A landscape with many peaks, sampled at points; each row gives a point and its height.
From any point a climber takes the steepest step (rise divided by distance) to one of its 2 nearest points. It stops when none of these is higher. Distance is the straight distance between rows; heights are no part of it.
j982 (h 327): [135  97  92 127 107  79  69 117 140 126 112  60 117  97  84 123 130 129
  98 111  98  99 140 107  74 128 114 141 104  70  70]
j528 (h 287): [100  98  88 175 117 106  84  94  96 128 122  73 126 138 126 103 119 135
  98 164 130  88 120 122  67 158 109 158 136  66  90]
j860 (h 451): [157 115  75  84  82  80  88 102 113 100 145 129  66  63  85 135 101  89
 133  89 170  73  77  95  94  56  70  64  92 129  90]
j779 (h 352): [118 120  83 103  80  91  65 107  85  81 102 106  71  84 103 187 121 111
  94  75 154  70  94  84  66 112 122 103  59  79  64]
j63 (h 174): [107  70  79 113 110  84  57 110 144 106  96  94 145  73  77 113 129 131
 121 118 125  95 107 127  76 124  67  91 142  95  89]
j517 (h 330): [ 73  95 134  86  55 108 101 114  89  63  76  98 114  79 102 105  93  69
  95 101 108 119 110  72 123 105 121 100  55 120 154]
j892 (h 59): [107 140 109  66  77 113  86 103  78 101  79 128  95 122  77 112 100  74
  84  87 100  94  86 139  62 103  91 104 122  84  89]
j116 (h 468): [ 77 102  93 103 155 144 109  89  89 125  51 107  50 119 102  80  74 135
 113  51  93 100  74  95 103  50  80  89  78 130 127]
j393 (h 538): [ 74  86 141  97 119 121 124  81 109  73  75 144 117  55  89  67  78  98
  79  57  65 125  76 103  94  93 128  76 126 132 125]
j557 (h 414): [ 44  74  91  81 138 137  68  92  63 107  66 124  93 117 118  87  93 126
  81  80  78 116  87 112  94  79  90  52 119  85 102]
j679 (h 642): [ 67  92  95  85  87 136 113 123 104  96  95 122  91  86 103  57  92  99
  79  90  54 121 107 130 110  76  93  85 143  97 132]
j408 (h 458): [ 88 146 122  97 112  67 165  75  95 109 115  56 102 161  85  74  87  70
  68 158  65  86 131 117 110  88  92 133 108  91 102]
j141 (h 329): [133 106 104  72  87  93 149  97 103  63 116 125  37 100 132  93 126 135
  90  68 108 145  82  71 141  94  93  80  42 127 132]
j817 (h 347): [111 114 109  79  91 104 105 118 103 103 124  57  76 125  92  77 105 106
  74 121 100 128 162 128  96  88 100 121 124 113 122]
j456 (h 277): [101  60  73 118 133 116  47  92 115 103  96  86  86  91  85 126  95 124
  98 156 187  73 133  96  70  85  65 107 129  93  70]
j815 (h 533): [ 77  99  76 117  53 105  64  88 103 108  58 145 110  29  96 103 119  87
  65 123  78 108  83 140  56 117  95  92 137  99 122]
j741 (h 416): [142 114 131  75  74  84 158  94  69  56 107 139 105 131 107  63  86 108
 104  58 138 117  38 108 141 107  95  63  81 119 120]
j785 (h 435): [ 72  70  81 109 105 118  85 123 108 107  55 108 147  78  71 154 124 121
 102 113 179  68 104 118  66 119  66  92  88  90 101]
j76 (h 500): [105  97 125  85 125 112 147  81 104  84  87 158  97  88  98  53  98 116
  98  26  72 118  37  98 107 100 102  71 107 135 124]
j261 (h 390): [ 70  55  86  81 131 119  61  79  85 119  93 130 120  85 102  84 118 104
  71  76  56  97  74 117  96  86  97  49 148  85  97]
j283 (h 542): [ 70  78 100 114  58  94  48 108  88  80  95  83 148  88 118 127 122 104
 116 103 103  93  93  88  92 134 119 100 110  99 116]
j825 (h 310): [ 69 110  87 126  91 103 110  90  50 122  99  52  85 116 136 109  77  86
  80 125  65  98 124  85 151  62 120  89  69 105 128]
j496 (h 433): [ 64  80 111 127 108 133  66  72 105  96  95 110 116  81  96  45 102  93
  75 155  72 116  89 140  56  98 118 124 156 156 122]
j89 (h 531): [131 101 102  64  92  79 136  89 131  89 123 179 138  84  89  97 127  80
 139  92 146 119  53 104 109 135 113  87  78  89  77]
j614 (h 350): [ 90  91  86 143  75  95  84 101  81  93  79  66  84  89 113 125  94  81
  88 102  72  68  96  69 138  82 125 119  59  71  95]
j35 (h 225): [111 108 113 139 127  68  76  91  99 120 113  67 121 139 118 110  59  95
 134 136 114  68 110  69  75 107 114 117 132  69  54]
j340 (h 138): [ 72 116  77 134 127  94 131  88  64 110  95  64  68 120 106 119  77 146
 103  64  84 120 120  78 159  66 118  84  69 100 131]
j281 (h 496): [152 101  96  93  89  67  79 118 132 104 118 118 102  80  67 122  87  89
 146 100 153 101  98 108  66  82  58  62 124 108  98]
j331 (h 77): [126  88 113  62  84 100  92 108 130 109 125 170 146  76  65  97 125  85
 101  66 116  97  62 133  66 107 100  74 131  97 122]
j828 (h 249): [ 86  95  90 107 109  64 102 103 105 167 101  84  96  98 118  60 126 100
  63  97  28 137 109  81 110  92 127  66  65 112 172]
j535 (h 324): [ 94 116 105  96 116 108 123 109  84 129 111  70  80 144 103  70  87 101
  73 116  60 117 128 119 115  73 104 108 115  95 119]
j145 (h 536): [ 86 102  96  77 100 107 100  98  82  90 107  90  84 112 124 103  71  93
 130 101 102 108 120  92 131  93  85  83 102 105  76]
j112 (h 461): [ 63  73  85 132  90 112  92 136 103 101  71  88 135  71  98 168 128 129
 126 107 172  66  97  80  56 128 100 106  67  90  92]
j206 (h 301): [104 101  66 107  63 106  66 107  98 102  96  74  72  80 108 135 127 103
  82 121  89 109 136 110  96  96 104 123  85  86 102]
j499 (h 162): [115  90 101 110 117 101  66 114  94  65 103  90  44  91 129 132 106 146
  76  52  90 122 101  73 117  72 127  69  57  99  98]
j655 (h 354): [144  93  78  81  94  96 144  84 108  42 124 110  50  92 145  95 107 113
 114  80 133 115  76  75 154 105  92  87  29 127  82]
j752 (h 585): [113 142 109  60  82  78 116 118 102  83 133 107  73 134  95  75  83  91
  94 100  78 115 117 127  78  83  76  92 165 121  98]
j997 (h 308): [138 104  86  92  85 102 132 113 111 101 125 101  72  99  81  93  79  68
 138  73 128  60  80 103 141  68  62  94  97 105  90]
j848 (h 217): [ 72  89 100 108  81  85  66 110  72  99 110  59 118 113 128  98 119 125
  69  92  63 134 130 102 121 115 125  72 107 102 138]
j559 (h 270): [ 76 137 112 122 119  46 136  72  93 169  80  73 100 122 118  68  91  98
  44 131  26 116  99  72 105  89 120  60  62 106 170]
j207 (h 377): [145 122  97  80  62  86  63 105  89  95 114 113  80  87  92 167 133 101
  95  86 140 107  97  96  75 106 122  96  54 110  97]
j663 (h 535): [ 34  92 127 102  86 117 109  95  86  53 102  91 111  93 131  75  82 117
  91 133  88 134 135  85  94 127 118 121 145 118 116]
j176 (h 392): [120 122 127 104  77  58 152  65  77  86 104  44  56 110  84 101 119  82
  71  95  93  77 105  67 148  90  88 131  45 111 110]
j929 (h 423): [111 112  97  84  82 101 106 141 118 115  96 113 145  97  41 107  95  78
 134  94 176  95 109 146  67 108  75  84 114 103 120]
j590 (h 443): [135 133 138  82  80  78 100  97  74  62 101 102  74 122 106  99  74 100
 111  82  86 102  64  94 106  81  77  88 101 151 101]
j861 (h 583): [ 82  87  92  69  97 144 115 139 113 110 119 103  70 107 104  73  90 104
 103  71 100 109 125 113 119  68  85  82 114 103 129]
j969 (h 98): [ 90 105  87  91  84 109 147  93 126 126 100 136 143  37  65 116 141  87
 119  93  85 120  97 123  67 146 107 123 111 122  91]
j111 (h 240): [ 80 118  97 130  70 103  87 103  76  97 102  73  93 110 105 133  86 105
 115 159 113  89 120  92  81 101 100 148 115  93  78]
j481 (h 494): [ 64  80  70  95 118 117  78  93  75 115 122  65 108 114 153 113  78 101
 130 126 102  99 137  97 135  96 102  79  88 102  87]
j868 (h 317): [126  96  92 109  96  76  81 108  99  77 118  79  93 109  94 131  93  98
 113  73 115  86 102  79 129 111 110  84  85  60  54]
j202 (h 610): [108  95 131  86 112 121 122  95  94  60  68 118  93 104 109  91  92  99
  86  46 105  94  79  81 128 121 105  99  66  82  84]
j354 (h 265): [135  68  91  87 131  87 109 102 116  77 118 113  89 109  98  82  91 102
 129  63 122  90  67  89 147  91  79  48  84  86  67]
j646 (h 125): [ 90  61  85  98 126 127  92 117 113 107  94  91 107  97  97  84 116  86
  95  70  69  94  99  97 140  90 121  91  56  68 101]
j685 (h 318): [ 51  82 139 100  94 133 101 125  93  56  73  84 110  88 112  95  74 118
  99  97 126 124 136  73 108  94 125 106  86 123 148]
j500 (h 321): [100 119  79  83  38 103  95 118 103 109  84 114  91  74  88 130 132  81
  94 114  91 115 112 117  86 111  87 115  79  98 131]
j380 (h 431): [ 86  89 118  86 120 127  75 103 116 110 107  94 121 112  95  52 102 102
 104 128  74 116 108 134  72  82  98 112 146 142 120]
j462 (h 527): [103  98 112 119  96 134  92  99  88  71  32  95  51  82 111  99  77  87
  61  70 116  64  94  77 117  81 107 120  53  83  98]
j972 (h 483): [ 56  92 112 130  95 107  97  70  83  86 127  77 108 117 141  67 117 113
  69 163  82 123 133 101  85 154 125 154 152 101 117]
j730 (h 337): [116 124  85  84  29  97 132 125 107 112 101 128  68  83  79 113 130  57
  91  89  82  97  79 105 111  89  80 111  70  93 137]
j230 (h 305): [101 105  96 155 107  88  81 120 122 131  97  62 129 110 106 115 137 144
 115 138 132  96 126 107  50 155 112 158 135  89  81]
j686 (h 549): [ 84 135 119  98 131 104 151  94 104  89  64 113  72 129  84  45  83 121
  94  56  53 124  72 105  85  79  90 109 110 154 135]
j910 (h 378): [112  60  53  97 128 111  72 110 144 105 101  90  98  65  65 152 127 101
 110 102 144  62 101 100  96  80  91  96  55  89  74]
j506 (h 290): [ 60 119 102 128 122  80 118  88  65 151  85  64 108 132 123  99  80 106
  93 110  52 122 104  69 130  73 129  71  55 123 167]
j400 (h 219): [112  94 109  97  72 108  84 118 135  60  84 126 119  47  89 126 100 124
  91 115 119 105 131 125  82 107  78 115 109  82 105]
j232 (h 503): [109 130 121  89 124  90 183  77  95  85  96 123  92 138  73  37 101 116
  87  22  65 114  46 104  88 108  98  96 122 152 129]
j700 (h 229): [110  98 148  91 123  83 124  99  91  97 114  64  88 132  85  93 112 107
  99  63 120 124 104  52 135 106 144  97  45 115 116]
j874 (h 479): [138 130 123  59  91  69 117 104 103 109 142  93  75 136 102  87  97  83
 127  90  87 105  83  87 104  77  81  96  99 156 111]
j273 (h 41): [ 48 106 140  99  91  63 108  83  71 100  70  86  83 109 133  82 110  77
  75  90  55 100  84  26  84 137 147 110  81 104 123]
j637 (h 93): [ 77 120 104  92  89 105 125  91 103 106  80 150 157  48  93 136 121 106
 106  96 124 119 110 131  30 161  98 111 121 118  86]
j378 (h 304): [ 90 116  97 122 138  99 122 104  93 147  90  72  80 132 100  77  95 142
  62  96  48 140 138 105 113  73 125  95  98  84 143]
j768 (h 528): [ 93 110  85  61 102 130 125 121  99 113 136  70  54  91 100  84 101  92
  96  75 134 116 159  95 132  69 105  91  91 126 134]
j252 (h 154): [ 72 102 115 128 103  94  76 114  77  71  69  92  54 106 134 118  91 152
  76  60  74 125  98  47 100  91 134  83  77  90 121]
j770 (h 679): [ 94 130 133  91 110  95 114  76 101  86  75 104 117 120  92 103  79  73
 129 100 101  79  78  77  75 132  96 144 115 109  53]
j916 (h 581): [ 51  80 130 116 109 129  91  99  94  67  69 110 118  71  92  60  75 116
  70 102  67 125 101 116  96  83 116  87 144 113 123]
j474 (h 319): [ 99  79 116  97 120 113  55  93 121 128  80  97 127  94  90  87 128  85
  82  90  67  97  95  93  71 119 133 125  94  90  95]
j958 (h 385): [126 115  91 125  92 104  96 101 109 121 135  66  89 130  95  79 118 113
  68 173  93 117 148 153  85 102  93 157 133 100 122]
j236 (h 258): [102  95  82 136 112 122  57  92  90 119 115  79  80 106  96 123  90 121
 116 167 155  82 126 112  62  94  84 133 119  93  64]
j867 (h 228): [107 107 112 114  75  99  84 116 119  75  92  96 108  73  84 132  88 116
 123 138 115 100 121  96  74 100  85 132 114 100  79]
j86 (h 105): [ 96 100  76  83 101  95 120  78 122 141 119 113 134  77  84  98 148  71
 107  98  47 112 104 106  88 137 120 125 107  99  87]
j319 (h 231): [ 71  84  70 102  76  75  75  99  95 135 100  78 110  83 133  71 146  85
  62 106  35 136 122 103 119 125 117  79  89 105 155]
j265 (h 55): [ 89 116 128  61  94 116  73 104  69  88  77 113 113 128  94 106  96  84
  75  61 119 108 104 109  73 131 124  89 106  77  99]
j568 (h 532): [110 113  90 138 114 120 113  81  80 133 114  90 124 133 133  94  64  95
  73 175  44  87 103 119 126  83 107 108 112  67  94]
j81 (h 302): [165  97  97  84 103 108 142  99 118  83 115 131  31 119 127  74 138 155
  79  40 138 129  53  82 119  80 115  83  45 126 121]
j603 (h 332): [145  99 116  96  98  86 147  75  97  51 100  78  64 106 124  78 101 123
 108  75 104 105  83  49 140 123  83 119  47 136  85]
j859 (h 183): [147  74  74  61  99 117  79 132 152  92 136 140  54  76 101 127 134 103
  83  65 133  82  87 112  93  65  89  83  66  85 103]
j447 (h 446): [108 103 105  94 114 105 111 124 135 105  75 120 127  92  36  99  76  87
 130 117 161  82 106 134  60  95  58 101 130  89  85]
j903 (h 595): [111 100  93  84  96  79  99 103 120  92 108 136 137  81  75 115 101  81
 148  93 131 111  89  97  87 141  88  76  94  80  71]
j414 (h 119): [102  75  73  71 116 127 104 115 135 130 116 100 102 102  94  94 116  71
 129  89  95  86 112 105 128  95  96 111  71  83  89]
j802 (h 386): [129 130 117  76  53  94 149 138 119 107 123 141 114 113  49 100  98  57
 129  81 142  86  56 118  93  88  88 104  89 118 129]
j419 (h 325): [ 83  75  92 116 140 137  73 118  97 143  82  84  83 119 103  65 104 134
  76  86  70 126 117 124  97  59 115  82 109  94 141]
j849 (h 567): [131  88  96  91 110 130 120  90  93  52  65 125  63  86 117 109  92  94
  71  43 136  66  80  98 132  94  91 102  28  83  93]
j797 (h 499): [ 58  77  95 126  68  98  85 133 100  99  76  89 139  84 112 140 140 110
 130 102 123  61  88  67  56 145 143 132  96  78 115]
j322 (h 322): [119 114  70  98  54 122 129 119 110 113  99 110  66  73  75 120 106  68
 113  84 111  60  76 115 122  54  70 121  77 100 112]
j368 (h 188): [ 94  89  96 136 132 102  78  60 104 121 132 102 132  98 120  89  93 118
 102 168  78  99 107 114  62 130 107 139 160  92  55]
j329 (h 382): [ 82  56  93 131 100 125  35  96  95 112  72  98 111  95  79  96 111 116
  71 153 101  81  90 129  80  72  75 115 131  83 109]
j134 (h 351): [137  81  79 107 109  93  61 126 152  92 111  80 100  73  78 142 135 123
 110  96 143  96 129 101  70 119 112 114  73  87  75]
j844 (h 204): [ 57  96 105 124  83  93  70 101  54 104 111  49 104 134 156 104 102 124
  73 134  83 116 134  86 102 110 129 101 113 102 137]
j187 (h 268): [ 95  99  48 125  85  75 101 121  98 124 113  62 136 109  83 125 118  94
 130  98 128 105 137 122 114 147  95  84 105  48  74]
j391 (h 557): [ 95 147  98 113  81  75 150 104  85 126  85  75 101 123  63 135 104  84
 114 111 103  87 118  95  98 130  92 147  82  70  57]
j402 (h 349): [147  83  73 117 130  96  81 107 143 121 123  78  82  54  60 122 104 103
 119 105 140  56 114  94 110  44  84 105  92 104  71]
j937 (h 130): [ 92  86  87 108 127 115 125 109  82 105 102  74  82 112 106  95  97 104
 101  57  84 102 103  86 169  77 114  76  50  89 103]
j409 (h 70): [125 101 101  73  64  79  77 115  98 117 127 119 135 108  64 105 144  84
 109  77  96 115  73 119  95 117 122  78 102  94 114]
j203 (h 45): [ 60 102 128  90  92 102  79 103  80  94  59  98  83 108 125  84 116  85
  53  84  80 112 115  54  64 139 151 120  94  79 117]
j952 (h 364): [ 61  53  85 119 132 109  68  61  96 145  90 107 126  63 123  68 108  90
  69  89  33 105  84 109  95 103 142  64 131 105 104]
j731 (h 294): [ 98  41  61 116 148  83  62  98 133  91  85  83 100  87  82 134  85 106
 108 132 169  64 125  64  90  88  65  79 122  73  59]
j245 (h 495): [ 99 119 116  85  93  98 129  71 115  78  83 160 131  59  75 117  79  78
 116  99  90  84  61 120  74 104  72 111 131 121  77]
j396 (h 205): [129  80 108  80  76 114 105 135 126  59 111 121  74  65 104 100 111 116
  75  72  91 124 116 102 134  78 107  82  71  90 131]
j756 (h 328): [ 62 107  94 143  84  83 100  93  68 118  66  74  75 104 140  84  79  81
  62 131  41 100 106  67 136  92 121 104  73  80 114]
j43 (h 255): [119  89  77  99 105  68  99 112 121 119 138  68 138 111  93  94 119  87
 123  98  98 114 138 102 127 141 116  93 102  69  86]
j611 (h 348): [ 79  76 103 123 120 137  68 108  73 115  84  86  91 121  89  79  83 108
  70 119  84  89 102 132 113  58  98  93 124  70 102]
j641 (h 481): [ 74  84  76 120 124 115  88  86  86 125 122  76 141 125 153  99  78 103
 110 157  78  89 124 101 124 112 109 100 108  67  82]
j285 (h 603): [ 92 129 121  82 112 103  97  81 103  68  88 120 104 113  96  87  54  84
 130 135 105  96  91 108  70 102  70 119 145 120  54]
j224 (h 432): [ 87 104 111 128 108 112  94  81  86 112 127  60  96 142 136  65 113 115
  54 182  83 126 149 116  93 117 113 146 110 111 142]
j140 (h 215): [120 105 125 103 152 102 113  96  93 119 105  81  79 132  75  87  94 132
 130  39 131 119  80  70 125  74 133  80  53 144 124]
j298 (h 252): [ 91  94 109 162  90  80  89 113  83  85 136  59 117 130 122  89  69 125
 101 168 106  85 123  98  95 116 119 133 162  62  89]
j532 (h 320): [141 108 100  90 121  97 148  75  92 105 102  81  70 131 127  57  99 118
 114  65  62  94  69  75 121 101  70 116  65 145 103]
j188 (h 340): [138 111  98 108 143  96 128  81  82 127 113  59  87 134 123  83  66 105
 130  72  90  69  82  82 145  71  84  90  74 140  89]
j627 (h 411): [166 123  95  82  72  78  79 103 103 100 150 107  60  89  89 133 126  97
 115  83 134  95  80  94 111  76 110  85  74 123  90]
j880 (h 417): [103 115  81  36  65 102 108 100  87  96 129 114  68 101 123 131 121  71
 121  95 118 117 121  89 116 109  90  85  59 119 108]
j259 (h 283): [112 110  39 121  84  68 102 127  84 118 115  82 109  93  72 153 116  87
 138  82 159 104 119 111  94 129  95  52  83  63  62]
j990 (h 466): [ 82 106  75  51  93 119  91  92  81 105 123  63  59  92 127 120 131  81
  81  97 128 117 161  82 115 102 122  99  58 124 120]
j246 (h 342): [ 59  98 108  92  57 102 113 117  79  78  92  88 106  86 101  87  93  76
  99 110  60 126 109  93 145  84  98  85  87 120 146]
j472 (h 300): [129 117  87 146  91  45 101 112  96 110 112  76 115 111  67 137  88  87
 144  90 138  88  98  76  96 124 106  85  94  65  47]
j159 (h 537): [ 97 148 100  77  85  93 156  78 101  77 101 133 106 112  75  79  81  56
 117  95  68  82  68 131  87 104  73 121 152 127  68]
j443 (h 600): [ 95 135  96 131 110  98 126  69  80 140  89  94 127 137  99  96  77  65
  90 154  46  75  76 114 103  95 109 143 111  82  80]
j14 (h 606): [105 136 115  83 107  84 127  76  97 115  95  74  95 135  96 113  95  71
 128 112 101  84 105  72  97 126  92 150  75 107  66]
j653 (h 487): [ 88  78  80  83  81 126  83  95 128 100  89 150 108  43  96 101 121 106
  81 116  77  96  93 139  71  93  67 100 147  86 104]
j72 (h 482): [ 72  86  87 136  72 118  46  80 104  98  69 128 106  56  95  71 110  92
  63 155  81 109  76 145  55 101  95 109 155 127 128]
j229 (h 275): [151  88 118  71 102 107 140 102 113  72  99 135  81 120 111  70 130 112
  80  57 145 120  53  95 141 101 134  90  38  93 103]
j800 (h 306): [ 51  69 123 111  99 139  66 119  83  76  91  54 106 105 132  93  85 129
 107 107 152 105 137  81  96 100 129 104 113 128 139]
j65 (h 64): [107 137  86  72  69  81 109 101  85 134 113 128 124 106  61 124 137  82
 106  78  83 110  79 127  62 134 100  97 124  85  85]
j703 (h 111): [106  98  66  75 104 111 108 107 136 153 112 128 106  90  93 106 146  73
 126  91  61  94  86 104  85 112  92 129  77  86  83]
j153 (h 506): [ 95 131 120  96 129 111 124  93  76  93  58  94  62 135  91  80  79 131
  95  45  85 124  84  93 101  83  97  98  83 128 127]
j814 (h 311): [ 90  53  73 120 137  92  72  98 121 117  79  91 129  99  65 134 100 116
 109 136 123  54 100  85 103  81  68 105 112  65  56]
j164 (h 331): [138  75  96 115 129  95  75 103 136 125  95  85 106  88  58 115  98 111
 113 112  97  53  90 102 107  55  71 111 101  85  71]
j226 (h 436): [ 63  73  96  69 149 144  88  97  86  92  62 122  78 111 118 105  82 126
 102  66 111  97  92  93 112  69  74  54  83 102 100]
j302 (h 460): [ 79  82 102  86 103 115  99  66 119  89  86 157 136  45  77 113  90  99
  95 130  99  87  83 129  61  98  67 103 160 112  84]
j588 (h 447): [134  91 126  86  85  87 148  69  84  37  98 169 132  89 133  72  85 107
 106  74 128 105  33 106 142 117  86  80  72 112  98]
j841 (h 380): [121  98  62  67  75 103 119  93 100  70 142 116  55  85 131 124 123  81
 122  88 126 103  74  80 156  86 102  79  31 122  95]
j143 (h 203): [122  98 137  96 153 106  81 111 105 125 104  69  94 129  86  85  82 123
 112  65 101 112 108  82  98  70 124  91  86 135 109]
j927 (h 584): [ 71 101 112  94 101 103 112 109  95  73 112  82 100 102 116  74  63 115
 118 128  76 137 138  99 124  95  91  96 131 117  99]
j884 (h 172): [129  77  87  89 102 105  52 111 123  64 109 110  63  71 106 146 119 113
  79  80 108  91  93 101 102  76 106  80  56  87  84]
j740 (h 572): [ 99  91 121  88 105  99 103  93 111  47  97 130 104  79 116 108 102 106
  81  60  87 106  96  75 110 142 124  95  98  65  64]
j834 (h 194): [116  86 137 104 140 114  63 110 108  95  91  70  89 114  88  90  71 129
  93  86 116  93 119  91  98  69 106  95 114  98  77]
j244 (h 212): [117 131  99 126 126  74  97  77  91 126 135  77 131 147 136  98  50  96
 119 178  85  96 119  97  84 112 101 107 140  93  66]
j856 (h 184): [124  68 102  91 132  88  38 106 123 110 113  82 117 105  88  93  96 110
 117 104 123  93 117 104  82  92  79  72 135  97  81]
j227 (h 238): [ 89  85 112 129 123  84  60 105  86  97 124  64 122 135 141  92  79 134
 106 120 102  88 126  81  82 121 126 101 160  65  74]
j97 (h 370): [106 120 121  79  56  88 145 111 105  54 117 139 108  80  80  75  86  77
  94  80  66 106  72 117 127  85  86  87 130 114 123]
j711 (h 82): [109  89 104  81  87  99  76  99 117 109  83 173 153  48  75 126 134  94
  82  82 114  96  69 141  49 116  97  87 100  93 128]
j337 (h 467): [103 100 116  68 126 103 108 105 133 130 126  98 127 111  86  54 104  76
 119  97  62 104 103 113  92  94 108 115 128 126 108]
j520 (h 421): [ 88 133 141 105 100  75 151  77  86  82  87  41  65 133  95  78  90  85
  69 120  77  87 122  78 119  84  91 147  79 110 105]
j156 (h 474): [ 84 100  92 118 107 131 125 136 117 130  68 102 129  83  48 105 109 118
 124 135 150  97 115 143  54 109  58 115 117  95  81]
j44 (h 501): [ 97  81 111  66 136 128 115 100 136 107 105 121 119  83  82  55 103  89
 103  70  74 103 105 116 101 108 103 105 137  91  83]
j56 (h 524): [142 133 104  74  91  49 117 107 109 106 151  91  75 125 105  86  88  87
 120 101  71 112 110  96 107  93  71  94 136 112  84]
j544 (h 242): [101  88 125  89  99  95  90 116 100 100 109  66 129 115  80  98 109  81
 105  81 112 106 122  80 117 123 137 104  76  90 105]
j277 (h 381): [ 94 123 125  93  92  88  80  88  56 108 107  60  97 129 107 116  82  76
 114 104  91  91  88  74 111  70 117  95  71 156 116]
j626 (h 356): [100 105 115  90  61  99 129 128 103  82 108  91 103  96  64  79  90  71
 101  89  74 105  97 114 144  71  93  99 100 105 135]
j578 (h 333): [119 114  92 108  75  95  78 110  87  76  86 106  84  93  85 164  98 110
  90  78 125  74  96 104  91 101  95  96  92  48  56]
j547 (h 51): [ 77 100 114  88  86 118  62 107  75  93  83  79 103 133 123 110 119 102
  70  92 122  99 123  93  55 145 137 124 125  69 102]
j593 (h 87): [ 85  90 100 106  99  99 102 104 106 115  61 163 164  33  81 142 133 128
  84 104 118  94  78 130  29 122  72  88 108 114 101]
j445 (h 281): [150  84  72 107 118  76 136  89 119  80 118 103  61 103 122  58  73  56
 160  65 141 110  87  68 135  94  61  49  95  97  80]
j732 (h 166): [102  83  80 115 129  69  85  83 123 106 120 100 132  90 102  85  78  88
 135 110  89 105 120  96 101 128  87  75 153  63  45]
j386 (h 195): [126  72  98  69 101 128 108 128 142  75 127 151  51  69 132  99 102 117
  95  60 116  95  81  93 120  55  70  71  73 108 124]
j743 (h 539): [100 127  92 107  85  81 124  77  85 132  82 106 113 108  83  95 105  54
 107  97  37  78  60 103 120 106  94 124  92  88  84]
j872 (h 293): [142 103  87  76  87 102 160 106 110  72 127 121  55 111 127  62  65  84
 135  54 143  85  80  92 133 100  42  78  96 117  97]
j836 (h 408): [ 98 127 122 102  77  92  75  99  59  93  88  78  63 109 111 106  74  95
  95 109  71 109  83  93 101  44 100  84  90 162 131]
j613 (h 359): [103 109 110 113 130 103  89  73  55 119 100  60  96 124 124 108  58  93
 129  92 108  59  74  76 133  61  99  88  77 143  83]
j541 (h 211): [127  85 122  82  88 101  93 125 128  41 105 138 108  52 105 107  86 121
  79  81 105 114 121 116 114  98  92  85  99  71 110]
j196 (h 387): [127 135 122  60  53  83 151 110 105  70 119 158 110 104  89  94  94  65
 116  81 114 103  63 117 110 106  76  98  96 112 121]
j682 (h 405): [132 118 128  78  69  92  96 129 108  88 106 103 127 100  43 111  90  72
 118  89 150  97 104 121  87  97 102  94  94 114 122]
j488 (h 589): [ 56  78  68 124  56 102  46  94  94  99  63 113 144  53 108 111 135  91
  85 106  85 101  83 120  91 134 104  86 113  87 122]
j951 (h 267): [107 107  85 167 105 111  99  94  71 115 146  58  93 137 116 107  76 115
  89 180 141  81 150 108  95 118 119 146 124  65  90]
j873 (h 369): [ 99 113 111 117  65  78 121  92  75  95  86  63  79  99  86 116 109  63
  85  99  85  85  98  63 144  94 118 125  46  96 109]
j767 (h 666): [ 83 139 117  85  90  90 133  97  84  58 107 108  69 118 110  72  73 112
  85 112  49 128 106 116  99  79  81 102 150 130  98]
j323 (h 201): [122 118  84 138 117  89  90  79 111 147 132  85 153 122 122 103  87 113
 120 190  84  99 119 124  77 117  93 131 134 105  89]
j738 (h 547): [ 77 105 101  74 105 125  89  81  90  70  68 141  96  94 116 121  70  97
 107 120 114  80  90 105  86 105  58 108 116  80  58]
j239 (h 497): [ 92 151  93  86  94  71 162  90 104 105 124  91 104 144  82  72  82  61
 110 127  54  86 102 124 110  97  78 128 140 109  82]
j906 (h 191): [ 60 108 122 117 112 108  97  93  58 106 104  64  81 145 159 105  71 115
 100 126  87  94 120  54 103  94 131 122  98  96  93]
j416 (h 505): [ 64  98  96 103  85 135  66  88  73  93  50 118  77 101 113 120  91  84
  82 114 102  80  90  99  78 101  95 121  93  66  81]
j327 (h 341): [ 90  79  94 123 127 101  74  63 115 157  87  95 128  73 109  70 124  74
  56  90  34 101  97 107  79 127 158 107 123  96  95]
j311 (h 545): [144  92 106  84 109  58  81  91 128  78 118 145 115  81  86 107  89  93
 135  91 120 108  76  92  81 118  73  58 130  88  61]
j73 (h 146): [ 43 117  95 131 118  91 105  88  66 101  81  83  71 126 126 115  74 160
 102  90  64 143 120  65 117  87 120  92  95  98 138]
j766 (h 463): [ 39  73  91 133 106 118  50  86  78 117  43 119  94  88 119  69  85  74
  69 129  78  78  74  82  81 111 121 107 102  69  87]
j889 (h 175): [103  91 118 100 138  87  80  67 116 103 121 101 130  89  99  81  76 104
 114 117  65 100 101 100  83 104 105 100 170 111  50]
j803 (h 480): [124  90 119  69  82  94 125  86 108  67 111 186 136  86 118  88 111  84
 117  87 137 112  39 112 135 103 112  81  63  97 104]
j751 (h 512): [ 96 128  82 115  82 112 150 139  98 138  81  89 105  95  48 121 116 101
 119 118 118 104 123 126  80 109  78 128  90  84  67]
j975 (h 422): [ 69  66  85 151 110 115  34  75  77 129  77 106 115 101 121  82 103  98
  66 161  69  77  74 110  73  96 109 114 124  72  97]
j672 (h 534): [127  89 113  72 127 107 124 100 135  73 107 142 107  78  80  75 100 101
  88  46  96 103  96 108 117 125 106  82 117  60  65]
j837 (h 407): [ 97  66  57  91 118  95  86 127 137  93  88 120 123  58  83 169 127 126
 112 109 169  86 106 110  62 110  62  73  57  97  83]

Where does a climber stop that starts at each point below?
j81: j679
j848: j159
j856: j903
j532: j767
j474: j686
j802: j770
j906: j159
j273: j159
j472: j903
